Points, in no order, along strands that fork, close into loops and pass close to each other.
Two points are linked if the straight distance between their rows is under 24.4. Some points are linked to none.
z_616: [ 27  -3   3 -21  -7   5   8   2   6  12]
z_89: [-19  40  -1  19   8   9 -12  -5   6  -4]
z_937: [ -1  -5 -21 -14 -20  -8   9   0  15 -18]
z_374: [  5   6  13  10 -29  -4  -7   7   1   2]
z_910: [ -7   4 -15   2 -16 -19   2   0  -1 -26]
z_654: [-19  15 -14  19   9 -20   6  -6 -15  -8]
z_845: [ -2 -38  -4  -7   4   6  -2   0  20  20]
z_701: [-17  29   7  14  15   9 -16  -5  -1 -14]
z_564: [ 24  10  10 -19   0   0   5 -11   5  -8]
z_586: [-17 -29  -9  12 -22  -7 -17 -14   9  -8]
z_958: [ -4  -9 -22 -14 -24  -1  13   0  23  -7]
z_435: [ -5 -19   7  17 -31  -4 -10   0  -1   6]
z_749: [ -9 -34 -14 -15   4   4   3 -14  11  -1]
z_407: [-11 -28   1  15 -27  -6 -16  -6   4   6]
z_539: [-18  32  -1  26  -4   4  -3  10  -1  15]
z_784: [-14 -35 -12 -11  10   2  -2 -11  25   1]
z_500: [-10  10  21  10  18  12 -15   0 -15 -15]
z_155: [-11 -40  -6  -4  11   3  -7  -2  23  14]
z_702: [-10   0  -2  14   1 -16   1   8 -20  -8]
z_572: [-10  37 -10   9  11  14   9  -5   1  21]
z_231: [ -2   9  20   2  14   5 -10  -6 -12 -18]
z_175: [-20 -18 -17   2 -17  -6  -6 -14  33 -11]
z_259: [-2 31 10 14 -4 -3 -1 10  4 -1]
z_87: [ 19  -4  13 -20   6   3  -2 -21   2 -10]
z_36: [ 23   9   8 -18  -4   1   7  -1   3  -1]
z_147: [ -9 -14 -23 -10 -29   3  17   9  21   4]
z_892: [  5  14   5  11   3  -8   5  18 -10  11]
z_395: [ 5 21  9 -7 33  4  1 -8 -7 -6]
z_821: [-12  37   2  20   3   3  -4   5   6   6]
z_818: [  0  -4  14  17 -35  -4 -11   6   2   4]
z_343: [  8 -11 -19 -20   8 -11  14   0  -8 -20]
z_984: [ 14  27   6 -11  24   0   8  -5   0  -4]
z_37: [ 4 26  1  7 11 -2  9 10 -4 17]
z_568: [ 17 -28  -5 -16  -7   9   5   0   8  20]
z_641: [ 19  24   4 -14  16  -2  13   5   0   4]
z_212: [-19 -13 -20  -1 -16  -1   1  -7  40  -6]
z_897: [-13  21   5  29  -8  -6  -3  17  -9  10]
z_789: [ -5  14   7   1  36  13  -4  -6 -15  -2]
z_884: [ 17 -13  17 -18   7   5  -7 -27   0  -6]
z_477: [  4  22  14  10 -17  -2  -4  12  -2  -1]
z_799: [  6   7  20  -5   2   5  -8 -15  -6 -18]
z_411: [-11   0   4  22  -3 -13  -3  14 -21  -4]
z_21: [  2 -34 -12 -16   1   2   6  -6  -2   3]
z_498: [ -5  21  18   7 -10   1 -13  -8   2 -21]
z_262: [ 26 -13  -1 -22  -8   6   7  -3  11  16]
z_779: [ 18  -3  -1  -9  13  -6  15  15 -18  13]
z_306: [ 13 -20   0  -5 -10  -1   4   8 -12   7]
z_276: [ 12 -12  -7 -11  16 -10  11   9 -21  -1]
z_575: [  9 -33  -5 -12  -1   6   1  -2  14  23]
z_567: [  9 -13 -15 -11  14 -11  13   5 -18 -10]
z_17: [  8   0  32  -1  13  22 -11   7 -17   4]
z_274: [-1 36 -6  9 15  6 10  2  0 16]
z_65: [ -4  10  13   4  34  19 -10   0 -17   6]
z_337: [ -9   9  10  26 -14  -7  -4  18 -15   4]
z_760: [-20 -23 -15   6 -17  -8 -13 -17  22 -10]
z_700: [ 23  11   4 -11   8  -3  15  14  -7  11]
z_105: [-10  12   9  11  31  25 -14   6 -15  14]
z_333: [  8 -28  -6 -11  -6   0   5   2  -9   2]
z_739: [-18  17  10  17  22  15 -18  -2 -12  -8]
z_684: [-12   8 -10  13  10 -21   4   3 -16 -14]
z_139: [ 13  -4   5  -1 -11  -5   5  12  -8   7]
z_239: [  0 -17 -22 -26  -4   2  14  -9  14 -12]
z_829: [  8   3   5   5  -3  -6   5  16 -13   7]
z_637: [  8 -11   6   4 -26   2  -8  -6  18  12]
z_888: [  4 -17 -19 -21   0  -4  11  -7  -2 -17]

A piece is two or more points that can be reached from each other along the links. Count, over all rows, the pieces, the separate loops (a circle has one, a figure eight two, a Y none), the forks (points with three links) and the tips (points with one).
pieces: 4
loops: 0
forks: 1
tips: 9

A fork is a point with three links, a tip a point with one. Leave the first point through the second and follow the links. Name the first fork or tip that comes.
z_818, z_374: z_821
z_897, z_337: z_654
z_306, z_139: z_572
z_567, z_343: z_239
z_779, z_700: z_105
z_435, z_407: z_212
z_616, z_36: z_884

Name the points in between on the shortest way along the links from the first point to the second, in order.
z_333, z_572: z_306 > z_139 > z_829 > z_892 > z_37 > z_274
z_262, z_21: z_568 > z_575 > z_845 > z_155 > z_784 > z_749
z_65, z_641: z_789 > z_395 > z_984
z_821, z_586: z_259 > z_477 > z_374 > z_818 > z_435 > z_407
z_739, z_539: z_701 > z_89 > z_821
